Points, in no order, along strands that fork, close into loops and pass close to each other.
(in the rows, 100 means zero)
Points whose rows are less than 109 apart are linked; no others are.
k844: 102  110  83  105  97  119  83  95  111  85  104  126  91  87  75  88  119  84  95  87  112  116  109  128  48  113  77  117  107  108  81  92  118  104  148  112  105  109  95  83  107  113  49  116  83  117  72  102  124  82  135  105  65  91  107  84  89  82  105  65  87  114  97  97  95  124
k396: 76  86  79  101  99  67  126  82  84  116  73  105  103  103  102  75  94  101  92  75  81  75  91  88  99  129  111  102  80  66  110  105  85  93  63  85  118  89  115  110  91  115  148  104  106  73  120  96  65  77  71  99  102  124  96  86  104  122  105  102  116  96  103  115  114  117
k541: 83  86  98  137  77  92  121  105  106  121  94  122  90  86  70  101  74  103  82  92  76  82  115  100  84  115  95  104  104  65  86  110  96  96  104  77  109  97  106  107  102  119  111  155  72  116  91  100  101  88  83  97  95  105  90  68  118  104  131  71  120  117  109  87  78  124
k750: 97  104  105  126  78  90  105  107  103  123  79  92  110  104  90  93  99  86  83  110  111  94  121  88  118  59  92  103  110  105  123  102  99  104  60  76  92  112  79  107  97  120  112  103  67  112  105  116  131  121  69  88  125  99  94  111  111  102  112  107  115  121  104  120  79  83
k216: 122  124  121  128  66  106  98  114  110  101  95  112  90  94  86  95  108  83  93  121  125  89  101  112  71  81  108  96  119  128  101  74  103  116  106  107  87  111  89  92  114  100  59  112  87  133  112  119  138  117  116  102  108  75  104  112  91  105  107  97  91  106  100  104  117  85
k437: 100  92  98  87  117  100  104  102  105  97  154  83  108  114  110  135  84  125  130  99  83  123  80  102  122  109  110  109  87  100  81  127  92  100  131  96  107  95  111  94  74  96  103  110  120  88  100  45  120  79  107  103  76  106  95  89  95  94  86  90  87  95  79  68  105  101
k947: 98  101  108  94  98  93  125  85  93  111  93  104  86  86  89  95  86  119  116  63  86  99  92  102  83  126  101  94  86  75  85  96  82  99  101  101  107  88  124  114  98  90  102  107  99  86  115  78  97  90  112  95  85  89  107  102  86  106  119  92  105  85  85  84  129  109
k929: 79  81  65  85  126  94  90  83  121  110  90  101  115  70  82  114  88  100  102  84  77  121  129  93  122  81  60  107  93  103  105  96  144  93  110  80  110  103  81  89  79  102  124  106  82  103  92  103  80  108  83  75  102  116  91  83  119  77  105  98  104  138  115  111  64  109
k964: 115  92  77  107  117  101  77  89  116  80  115  100  114  93  117  104  134  69  81  118  116  117  100  90  136  66  87  99  105  126  114  76  132  113  110  104  91  108  81  77  97  94  103  70  105  112  83  134  78  101  84  90  111  111  91  115  113  78  66  119  96  135  107  128  91  98
k508: 119  88  79  91  115  112  77  89  127  85  81  121  84  59  128  111  110  83  97  107  108  93  73  115  93  112  110  115  71  114  83  87  122  117  119  103  87  108  121  93  112  82  87  96  107  94  93  113  68  111  127  104  78  96  108  98  114  85  112  102  96  74  100  80  89  94
k734: 129  122  113  82  101  88  136  96  92  95  102  66  97  100  127  84  112  129  125  72  96  103  87  95  89  114  113  76  113  100  97  94  83  103  83  137  108  83  91  125  121  88  113  86  125  97  102  109  97  85  110  105  122  81  103  135  71  102  71  104  93  98  78  99  123  114
k91: 94  74  106  77  109  112  77  94  87  110  59  114  79  68  105  83  86  96  86  125  99  64  80  94  91  108  133  110  72  95  109  107  89  92  63  97  97  99  116  118  107  95  119  82  104  83  102  124  65  125  92  104  96  102  128  93  126  112  104  121  118  58  102  109  78  72
k552: 130  129  124  123  62  112  102  115  98  98  95  112  78  114  118  69  121  87  67  148  108  82  71  76  72  108  137  84  96  110  117  83  91  117  72  106  107  99  102  94  110  91  91  71  117  112  105  140  82  103  98  95  121  92  99  111  89  127  97  120  103  86  109  130  133  93
k491: 103  104  99  107  88  79  126  90  87  102  72  111  82  86  107  65  108  97  91  80  93  73  81  82  75  122  116  89  77  86  107  90  80  107  59  101  127  90  107  109  106  98  121  87  107  82  114  117  70  89  88  103  116  104  102  104  90  112  101  110  109  92  93  122  129  110
k871: 111  92  103  101  111  110  100  115  89  84  120  114  103  110  109  112  105  91  114  106  123  87  78  117  101  108  96  113  99  109  87  107  94  99  121  106  89  108  121  95  101  83  84  107  107  91  107  74  108  105  124  126  79  101  104  92  102  105  100  97  88  66  95  75  108  92
k104: 76  109  84  74  131  115  76  92  105  92  109  104  110  97  60  113  79  117  113  75  76  147  132  114  95  90  61  99  105  106  105  96  120  85  127  94  106  112  79  89  86  105  87  99  94  100  86  79  123  91  110  87  89  97  102  90  98  77  97  83  87  130  103  103  81  102
k698: 96  86  84  107  114  99  80  98  111  94  111  85  116  109  101  104  112  69  84  123  114  105  113  74  154  58  102  105  103  115  120  100  121  103  93  83  90  96  74  92  99  113  127  86  91  109  93  119  88  108  69  87  113  125  82  109  117  94  75  127  110  128  116  124  71  84
k904: 100  102  117  78  111  82  116  92  73  108  74  68  95  84  116  72  96  120  101  92  95  80  86  78  105  109  130  92  95  94  115  100  85  96  44  104  111  82  90  134  117  102  149  70  102  91  109  122  71  99  88  109  118  106  100  118  94  119  78  124  126  86  98  122  91  85
k256: 117  112  140  83  100  107  93  117  68  85  116  66  111  119  135  95  101  114  104  133  109  77  72  89  111  110  136  83  120  117  111  107  86  93  75  127  83  91  95  120  126  84  112  77  125  97  99  116  77  101  98  117  129  91  104  123  97  128  68  126  96  66  99  106  100  77
k872: 83  105  102  107  105  111  67  112  106  88  141  99  110  137  74  128  83  109  121  121  89  131  130  109  113  81  89  96  112  122  105  115  95  86  131  103  102  107  78  83  95  109  75  123  107  106  83  82  140  92  97  122  90  101  91  89  111  83  85  98  93  123  103  102  84  85
k897: 96  85  107  123  79  91  115  100  96  121  55  125  69  70  84  86  82  91  74  106  93  58  91  94  74  119  129  104  82  72  102  98  80  100  65  79  112  96  109  114  110  100  122  121  81  102  102  129  81  116  84  98  93  104  103  87  117  110  138  96  121  84  102  110  86  100
k447: 123  113  100  118  103  110  82  98  116  75  114  96  98  90  113  91  118  76  80  114  107  103  84  78  112  90  118  89  114  126  106  69  123  126  104  114  87  98  82  88  116  88  94  70  113  115  104  136  84  98  113  85  113  93  94  122  107  94  72  121  91  115  104  116  107  96
k596: 82  86  90  79  133  121  61  109  105  82  143  106  105  118  79  137  86  103  123  120  85  133  112  112  126  82  78  108  91  132  101  120  107  76  136  89  98  103  87  78  78  96  92  117  110  99  75  63  123  93  103  119  80  112  84  80  107  74  77  106  82  118  105  97  74  87
k192: 97  111  108  74  107  95  114  112  76  102  108  76  123  148  112  118  108  117  119  93  113  122  124  112  120  82  61  94  123  104  110  114  79  71  97  117  94  106  106  107  82  102  91  90  109  92  94  80  126  109  86  116  110  94  111  110  72  95  93  97  89  94  92  101  113  102
k800: 97  126  115  109  80  81  127  98  103  118  100  87  109  111  96  98  94  125  113  70  96  116  132  106  88  95  79  77  125  91  92  98  82  100  100  119  104  89  93  109  106  116  89  118  92  108  103  105  130  96  86  87  120  80  112  118  78  87  103  83  95  118  91  98  128  110
k572: 103  102  110  94  107  87  108  114  81  96  120  72  126  145  135  104  123  94  109  111  124  100  101  95  133  83  96  100  119  111  110  114  84  84  85  116  92  101  97  105  99  109  113  86  115  93  102  99  115  98  78  118  123  110  99  113  80  109  69  121  92  97  94  102  112  106
k100: 99  78  72  56  133  114  82  77  108  96  66  104  106  63  104  122  115  94  111  83  101  126  118  126  132  76  66  115  94  116  103  88  136  110  118  82  79  116  111  84  81  89  96  78  88  103  96  91  84  129  111  92  95  95  105  103  96  72  109  102  93  105  111  91  70  92
k105: 104  102  103  92  104  81  129  95  84  118  65  83  104  70  104  74  106  100  96  71  96  78  102  85  112  88  96  98  99  94  108  87  106  111  48  92  109  97  83  124  106  100  140  73  83  106  122  115  85  111  87  90  121  103  97  122  90  110  89  120  117  114  103  121  92  98
k796: 67  74  85  72  124  84  102  92  113  125  120  80  108  89  98  121  72  114  114  90  59  120  96  80  138  102  95  113  80  85  98  119  117  88  103  76  112  90  103  99  65  112  149  108  99  86  113  56  95  85  91  84  95  126  76  80  101  107  93  104  111  117  105  84  80  115
k990: 108  107  95  120  85  88  114  102  96  118  76  90  111  82  100  79  116  80  83  94  110  83  106  81  110  65  92  99  106  104  116  87  113  117  53  82  105  103  72  107  100  108  120  83  75  115  111  128  102  111  69  78  128  103  95  115  104  103  99  115  114  131  105  129  89  93
k959: 100  100  106  144  55  90  131  105  99  102  85  117  78  111  101  75  108  91  72  108  98  71  98  93  67  121  122  95  97  67  101  97  67  105  92  93  124  93  102  96  106  113  104  131  84  105  97  120  93  85  70  105  108  108  92  81  99  112  121  82  110  106  103  98  123  125
k328: 94  86  97  98  112  95  97  97  111  86  142  77  110  126  125  115  88  105  116  109  89  115  80  79  127  111  126  101  85  99  94  119  89  98  117  101  107  89  109  99  83  105  118  104  125  79  102  69  104  74  98  105  90  117  93  91  106  105  76  107  93  94  82  80  106  107
k903: 113  112  94  112  80  92  113  95  110  86  85  120  75  86  120  54  116  89  76  96  89  79  70  78  62  131  126  88  73  95  115  81  90  111  74  112  130  89  103  92  106  88  100  78  121  85  101  129  63  75  106  97  116  100  97  102  102  108  93  104  101  95  91  123  139  112
k593: 91  84  90  73  141  123  60  105  101  80  119  109  106  87  89  133  97  93  125  112  95  126  116  130  133  81  75  114  96  147  101  103  125  92  129  87  79  110  91  75  90  88  94  109  101  102  88  71  108  113  112  115  89  101  94  97  106  69  80  110  80  106  104  89  70  76
k58: 92  86  85  100  120  98  90  85  132  118  94  107  93  45  92  115  66  106  101  93  70  89  87  85  100  121  112  97  69  98  82  94  137  115  101  91  111  89  91  105  96  92  124  115  107  95  106  110  57  107  106  70  92  107  98  85  130  89  113  106  111  113  107  95  69  103
k637: 103  112  95  140  69  89  109  104  101  99  98  91  99  122  109  67  115  86  64  124  98  80  84  61  103  105  135  88  97  78  117  98  87  121  64  92  112  83  85  97  106  115  125  95  106  101  113  134  73  88  68  80  118  121  84  103  108  125  102  113  108  111  113  131  116  105
k630: 120  131  129  106  93  97  112  117  90  105  117  77  115  119  110  110  115  116  126  102  119  101  114  119  102  83  94  81  139  130  100  87  90  107  101  132  80  98  83  101  120  96  79  101  114  121  110  101  136  108  108  111  123  76  105  131  78  92  78  102  84  102  89  99  116  89
k236: 100  107  93  66  95  119  110  108  66  88  92  103  104  141  85  108  102  122  109  78  109  133  114  124  87  95  56  98  112  82  99  105  85  62  113  100  105  117  128  101  81  90  63  79  100  82  84  69  115  106  119  106  82  95  107  88  70  104  120  64  94  92  100  109  114  125
k193: 106  98  69  104  92  94  104  81  122  92  72  129  83  65  110  81  132  76  80  78  108  95  93  109  64  111  83  114  83  92  89  83  120  116  109  100  106  109  114  86  104  92  80  93  85  94  88  123  79  93  120  96  89  101  100  92  96  86  115  87  101  108  101  97  113  130
k827: 104  106  113  123  59  86  106  111  99  109  117  81  110  162  120  107  111  94  93  135  123  101  117  92  108  82  105  97  119  90  107  126  59  92  99  111  97  96  98  98  96  130  90  117  106  103  85  111  126  103  60  112  112  106  100  99  95  108  109  96  105  104  106  103  118  104
k846: 86  82  104  103  106  95  72  107  97  101  112  83  120  133  114  100  114  69  84  139  123  94  102  81  155  65  119  114  109  103  114  121  107  94  85  84  80  98  82  100  109  127  128  88  94  103  100  110  107  107  69  105  115  129  85  109  108  118  81  130  107  104  116  116  85  80
k899: 117  113  90  102  107  101  91  90  125  86  87  102  95  59  110  82  125  76  91  92  110  97  90  94  87  88  102  98  101  121  95  67  132  130  98  114  87  101  81  98  117  87  86  76  105  112  103  128  90  109  122  86  112  83  100  125  98  91  90  113  94  113  99  105  104  99
k467: 75  117  85  98  112  105  84  98  111  94  99  105  117  105  58  102  74  107  95  84  83  133  143  106  86  80  64  91  113  103  118  96  110  80  107  92  114  114  66  99  97  114  86  103  87  104  85  102  124  94  84  90  107  97  97  96  106  82  105  82  96  140  101  118  76  101
k866: 102  91  101  137  72  97  107  103  109  92  102  113  80  119  114  85  103  83  72  123  100  79  84  84  82  128  139  103  87  75  101  103  67  107  108  98  119  90  114  96  104  106  109  114  104  90  93  112  91  84  91  111  89  118  91  75  117  115  107  93  115  84  105  91  114  116
k834: 109  113  96  112  80  109  107  93  115  89  100  125  85  87  84  73  117  93  96  78  114  96  99  118  45  119  93  110  100  92  76  90  107  108  137  118  113  95  106  93  111  110  53  119  85  116  93  98  122  82  139  101  78  83  106  96  81  98  111  69  89  100  90  91  132  128
k138: 75  83  125  62  131  95  99  90  86  131  87  84  92  75  94  106  58  133  117  91  75  95  93  96  131  120  120  107  81  78  99  112  86  89  74  90  96  88  120  133  89  100  141  92  101  90  120  72  86  111  104  95  90  105  106  106  101  116  110  114  126  63  95  86  79  82
k654: 95  79  89  99  93  97  93  89  94  123  45  119  77  63  102  80  91  92  74  118  92  56  86  92  82  117  132  108  67  84  111  99  95  103  54  89  110  95  105  113  106  102  127  92  96  89  98  146  55  122  78  93  96  108  116  87  132  106  124  110  122  78  106  131  79  85
k299: 117  98  80  95  95  102  102  103  97  95  79  127  89  95  125  84  143  60  86  101  129  96  89  113  73  86  68  116  87  116  103  89  114  103  96  101  98  127  117  90  94  85  72  68  92  95  86  113  99  106  112  115  100  95  105  100  85  97  102  104  92  103  105  101  121  116
k293: 104  107  120  111  84  113  79  104  102  79  126  85  94  129  105  102  87  108  80  146  88  99  85  59  107  120  152  78  99  96  111  110  95  107  100  107  90  82  100  104  116  90  109  85  124  95  102  115  71  96  106  90  102  101  100  102  117  120  92  124  108  77  111  106  97  82
k840: 91  79  88  104  112  100  96  102  95  103  79  109  98  102  110  100  104  77  91  109  114  96  97  96  112  87  94  121  92  93  105  109  97  97  94  86  95  110  114  107  97  105  123  91  83  87  105  100  100  113  89  108  94  118  102  87  108  105  101  115  111  87  106  92  89  97
k17: 109  90  88  119  85  98  110  93  106  96  79  135  68  88  113  79  108  80  77  98  95  72  77  102  62  140  127  109  73  81  100  93  77  104  103  94  119  97  129  97  107  90  104  107  100  85  86  107  75  82  111  116  78  110  98  76  111  106  108  88  116  74  98  93  109  120
k680: 106  116  125  133  65  95  108  109  108  116  94  105  95  106  80  108  88  104  98  111  116  99  126  114  88  79  103  96  123  110  104  93  84  105  98  97  90  109  96  103  110  112  78  126  74  122  107  109  149  119  95  102  107  78  104  110  100  95  115  87  107  101  96  96  105  77
k439: 111  114  113  85  117  100  111  105  93  94  101  77  107  92  100  96  112  112  125  68  107  112  109  119  107  88  82  92  124  115  101  85  108  103  100  118  86  100  89  106  113  90  95  88  101  108  116  82  128  104  124  102  115  78  103  128  77  91  78  108  91  105  89  91  106  97
k195: 92  94  100  128  77  96  99  107  111  119  84  110  96  97  71  108  83  90  89  110  103  105  130  103  104  75  89  108  111  98  113  108  93  92  90  76  90  117  91  100  102  119  98  126  63  115  93  109  138  119  82  103  102  95  89  89  122  91  125  85  120  111  105  102  66  85
k805: 92  88  120  101  116  112  75  108  112  98  125  94  93  91  101  128  66  107  117  123  89  99  86  93  125  100  130  102  92  111  87  113  99  107  106  99  89  92  96  107  104  92  111  109  107  102  102  79  101  111  111  102  93  103  94  100  117  106  96  122  107  77  109  77  78  64
k519: 114  121  111  127  69  86  125  106  101  111  105  81  102  132  115  89  115  104  97  107  113  102  111  92  91  88  100  80  117  97  100  99  76  105  85  117  114  94  92  103  105  113  95  102  102  103  104  120  120  95  74  97  126  89  108  110  79  101  96  101  95  115  97  111  130  112
k505: 104  106  110  131  85  113  80  103  122  77  137  100  91  119  95  114  83  103  89  131  83  106  87  71  99  114  143  81  101  102  92  103  102  118  131  106  97  89  98  90  106  97  90  108  117  106  106  112  94  87  114  88  92  101  93  94  118  107  92  107  97  100  110  95  104  93
k667: 82  111  106  110  94  90  121  90  102  113  96  112  97  72  76  90  77  126  106  52  76  94  102  104  71  126  97  82  99  69  75  93  107  105  109  105  112  82  103  110  106  105  94  128  95  107  116  90  103  78  106  78  101  79  107  103  89  102  119  80  93  116  86  85  129  115
k931: 127  129  131  112  81  106  105  127  90  104  107  97  105  109  111  99  119  90  112  120  127  78  89  111  88  83  96  88  125  141  98  81  99  111  96  120  84  110  92  97  119  90  72  92  111  125  114  105  127  116  111  114  126  76  106  127  81  113  89  114  78  98  101  106  122  87
k739: 89  100  106  137  65  88  125  102  106  112  105  105  96  112  89  95  84  109  86  94  87  88  115  97  80  114  105  91  106  65  87  110  74  99  111  95  118  88  105  102  101  122  97  147  86  107  97  103  105  78  73  100  102  101  98  79  105  102  125  73  110  117  100  84  112  122
k672: 103  91  72  63  129  117  72  87  103  83  78  112  109  89  94  118  119  85  95  100  111  130  122  131  106  72  49  115  99  121  114  88  129  94  119  88  88  129  97  87  93  88  77  74  95  99  75  105  92  124  99  106  95  97  106  99  97  70  107  95  87  118  104  110  71  95
k649: 85  95  133  66  120  87  113  88  77  122  81  63  99  88  110  94  72  139  112  86  84  89  98  90  121  119  126  96  96  84  110  111  77  87  56  104  98  82  101  140  105  98  146  92  106  93  108  97  79  104  91  108  106  101  107  118  96  116  96  117  128  74  91  94  87  81
k782: 103  99  103  87  128  115  86  104  103  82  109  96  107  79  94  110  107  88  117  85  111  110  106  121  113  87  85  106  109  132  97  84  123  111  115  105  78  107  90  89  103  85  92  93  100  105  108  81  114  115  127  104  101  87  103  116  97  85  84  112  83  99  96  82  89  80
k305: 117  130  126  118  61  97  112  106  92  104  100  84  87  126  108  74  111  107  77  134  95  84  87  67  86  105  146  73  106  91  118  92  83  116  60  104  104  84  89  109  118  97  109  78  114  111  108  144  79  94  82  87  128  92  98  117  89  128  99  120  109  93  107  133  118  92
k208: 101  111  84  68  131  130  68  108  89  66  120  119  109  115  73  117  111  96  115  100  106  129  111  138  84  98  57  113  104  124  97  103  119  72  142  101  95  121  95  74  88  82  51  97  113  97  73  75  115  95  131  122  69  101  104  87  99  77  101  80  68  111  94  108  78  100
k213: 102  107  104  86  114  105  110  97  102  105  150  85  113  110  96  125  88  140  141  79  89  129  99  119  108  112  92  101  103  101  74  118  94  108  138  109  101  91  104  94  79  101  82  117  117  97  106  51  132  81  118  94  70  85  110  105  89  85  92  77  84  100  79  72  117  99
k405: 78  94  65  87  115  95  104  82  110  108  73  116  116  61  70  99  98  100  93  60  83  113  130  105  88  93  52  103  101  86  98  91  149  96  104  85  104  110  90  95  86  100  99  102  79  104  98  109  75  103  100  66  107  103  101  86  110  84  121  77  99  142  113  112  83  123
k113: 86  75  84  92  119  93  84  86  116  119  87  105  93  63  107  105  70  100  93  108  75  82  79  76  108  126  131  107  58  90  97  103  114  102  84  90  114  88  104  108  92  94  143  103  111  79  103  107  52  100  93  82  85  122  101  79  134  100  105  115  120  87  107  101  69  95
k244: 97  96  103  110  103  90  99  106  106  86  137  68  115  139  122  105  106  98  106  108  104  113  100  77  131  89  112  88  117  101  106  107  91  97  103  113  99  90  89  99  99  108  116  95  116  95  103  100  107  84  88  103  113  112  89  105  97  99  72  117  94  112  92  98  107  106
k466: 90  96  63  90  96  94  101  67  120  107  57  122  93  47  87  92  122  92  88  55  96  105  110  118  69  112  70  113  85  82  81  86  147  111  112  92  92  113  110  93  100  102  77  102  78  106  94  118  66  97  126  78  91  92  101  93  97  81  131  73  99  123  108  98  99  133
k326: 124  97  89  104  111  119  77  111  114  70  117  124  93  81  119  110  115  75  101  116  116  92  70  119  93  118  105  116  89  128  81  92  119  112  133  110  83  106  115  81  110  79  71  101  116  97  93  96  87  104  135  117  74  100  100  94  118  93  97  98  82  72  98  79  101  94
k518: 110  105  125  121  72  96  107  126  80  109  117  97  114  148  112  121  113  95  102  138  135  87  110  114  102  84  91  101  126  109  101  116  66  89  109  112  93  113  106  98  99  110  74  117  103  112  95  101  131  116  84  134  106  101  103  95  99  110  109  96  96  84  105  97  115  94
k652: 101  104  93  105  107  103  94  85  131  98  85  104  87  49  91  91  90  95  93  82  93  89  91  90  84  107  113  90  90  102  89  76  130  122  94  104  101  92  82  106  111  93  97  99  101  105  109  127  79  110  117  75  103  89  106  105  115  89  108  106  101  106  95  99  94  95
k42: 79  78  82  100  112  95  93  95  112  107  101  99  101  96  93  109  87  92  102  89  91  114  107  85  120  91  85  108  92  92  99  109  111  96  103  82  106  103  99  99  89  109  127  110  87  91  103  84  103  100  93  92  91  117  93  78  112  95  105  105  111  111  108  87  81  104
k30: 113  90  94  119  96  102  96  107  102  95  84  119  90  95  121  92  120  66  81  119  121  85  84  100  94  92  103  113  92  111  102  91  101  112  89  97  97  114  108  97  104  96  102  86  93  95  100  124  95  112  94  107  101  108  104  95  107  103  100  116  104  90  106  99  106  94
k688: 115  112  111  77  109  101  122  121  68  93  128  89  133  137  115  118  127  114  138  94  123  98  103  129  113  95  62  97  127  126  99  113  92  76  115  127  92  110  107  89  89  87  67  102  123  96  104  71  122  102  111  123  110  91  111  112  77  99  84  93  64  85  86  95  118  104
k313: 88  78  99  121  86  88  123  95  84  132  66  127  73  82  79  95  82  96  83  84  88  74  99  103  83  128  108  112  88  57  90  102  76  95  94  75  107  98  130  113  104  101  126  128  75  98  98  95  86  99  92  107  75  110  94  78  111  107  135  84  126  88  105  89  88  125
k189: 104  105  87  58  115  124  107  106  71  73  116  98  116  137  91  114  108  125  124  73  106  134  100  127  98  102  65  109  104  102  102  110  108  66  122  100  94  117  122  82  68  80  65  80  115  81  91  47  114  96  137  101  78  97  108  91  78  99  100  67  71  92  86  98  109  120
k735: 82  77  82  82  123  78  104  74  98  119  88  102  95  80  100  96  76  105  101  86  70  91  75  84  103  139  126  108  63  78  104  107  101  91  82  82  114  92  120  111  82  97  150  95  113  65  113  79  60  81  96  89  87  123  97  79  117  113  95  103  115  88  94  92  90  111
k219: 75  110  96  99  89  89  121  95  94  116  102  104  114  101  72  100  75  135  105  61  70  120  133  114  83  107  64  82  114  65  84  106  98  89  114  101  109  93  102  107  90  124  87  133  87  106  104  84  117  74  88  78  108  83  108  94  89  93  120  64  93  129  96  89  118  124
k906: 115  98  132  128  69  101  94  124  80  104  101  111  102  130  113  112  101  81  91  157  131  68  83  105  99  91  127  108  118  108  96  117  74  103  101  99  80  114  110  101  112  102  91  109  98  117  106  110  115  125  88  131  104  104  98  100  109  128  112  106  102  63  115  96  108  79
k291: 112  102  107  100  97  101  117  102  91  93  99  109  88  101  112  91  107  101  110  93  116  89  80  106  81  117  107  101  89  95  93  96  84  101  103  112  103  99  123  108  107  83  91  96  110  87  111  85  102  98  119  115  89  91  111  104  89  111  105  101  99  66  88  85  128  99
k254: 99  103  109  129  75  95  85  105  103  101  105  85  108  138  107  90  115  76  68  145  113  88  91  67  130  83  140  103  109  94  118  113  97  116  77  83  83  96  87  98  111  118  121  89  97  106  107  128  93  103  72  87  112  124  82  111  108  129  99  127  111  98  118  123  95  85
k645: 97  98  131  101  103  107  78  111  95  90  121  76  107  121  115  110  83  100  101  138  103  88  87  81  129  100  144  93  107  109  102  116  92  101  93  108  80  92  96  113  117  97  117  92  115  100  107  100  86  109  98  108  115  103  97  115  112  121  86  127  108  70  107  94  91  67
k191: 80  102  81  73  121  102  91  96  105  106  81  97  118  99  67  105  83  102  90  86  88  126  143  101  119  68  50  105  108  99  132  96  116  76  84  77  104  112  74  102  82  108  111  84  78  103  89  98  106  119  78  87  110  106  93  96  107  87  111  96  108  131  111  124  63  94
k954: 102  111  110  126  94  107  86  106  111  84  138  98  105  124  86  114  93  108  116  112  102  117  106  100  102  100  111  88  123  117  91  99  99  116  138  116  98  96  88  85  107  105  72  120  110  111  106  95  130  93  114  101  93  92  101  102  106  93  85  97  82  113  97  91  112  91
k331: 109  103  88  68  127  117  97  111  82  67  136  104  122  122  99  112  124  104  130  85  118  113  91  126  104  102  65  113  109  125  98  107  120  75  134  111  91  112  106  72  82  76  62  93  120  87  95  52  119  89  135  112  86  99  109  98  87  93  80  85  56  93  79  94  103  111
k136: 107  100  96  94  77  105  131  99  71  107  92  108  93  126  91  97  107  120  101  75  107  111  115  120  73  111  71  96  105  66  87  108  67  81  118  100  114  102  139  99  90  98  74  107  83  91  87  75  116  92  106  111  81  93  108  86  72  101  123  61  106  94  97  92  126  138
k451: 86  116  100  80  117  113  90  102  95  100  128  95  116  110  67  112  86  138  136  74  86  146  124  130  97  101  72  99  113  104  96  107  106  91  134  107  105  103  89  91  87  108  71  111  104  105  97  59  144  88  121  93  79  83  109  102  86  76  95  73  84  112  93  88  104  95
k178: 126  116  125  84  105  100  110  111  85  87  107  75  95  95  130  84  109  110  107  99  106  85  76  93  100  101  121  84  114  117  105  88  93  105  74  127  95  94  90  118  127  80  108  73  117  102  104  113  89  99  115  111  126  84  102  127  84  115  71  123  101  85  92  103  109  88
k723: 77  80  123  74  127  99  90  104  104  126  116  83  100  98  103  128  63  126  126  110  78  108  99  101  150  102  112  114  93  89  93  129  86  94  97  88  88  95  108  114  83  107  133  109  97  102  112  54  112  109  101  107  90  110  88  103  103  107  105  114  120  68  108  65  84  74
k651: 107  71  76  80  131  111  77  83  126  103  71  111  94  55  114  128  98  94  107  100  95  108  97  113  127  92  94  117  79  111  86  95  128  119  118  85  87  107  114  95  99  93  111  97  96  103  99  103  71  126  106  94  89  104  104  94  112  78  111  109  99  95  110  83  62  87
k561: 108  114  97  104  75  103  128  94  97  101  99  112  94  107  85  82  112  120  106  63  106  105  113  122  50  117  78  93  105  78  76  102  86  95  132  116  123  90  117  97  102  113  58  123  86  106  92  88  125  80  116  100  88  80  110  101  66  98  118  60  86  104  89  96  145  135

How many points has the smallest loop of links through each point below? Write 0 if it is on no loop.
k466: 8
k698: 0
k105: 22

A tip is a point with one link. Name the tips that can be reached along the links from each point below, in the order of the rows.
k645: k734
k897: k91, k17
k947: k672, k906
k698: k552, k903
k299: k844, k796, k208

Name the points in between on the shortest way along the links from the first point to the second, in order.
k447; k491: k899 k652 k58 k113 k735 k396
k990; k439: k750 k195 k680 k216 k931 k630
k688; k466: k192 k572 k244 k328 k437 k213 k451 k104 k467 k191 k929 k405
k256; k439: k645 k293 k505 k954 k872 k596 k593 k782
k178; k680: k256 k645 k805 k723 k138 k649 k904 k105 k990 k750 k195
k800; k651: k219 k667 k947 k291 k871 k326 k508
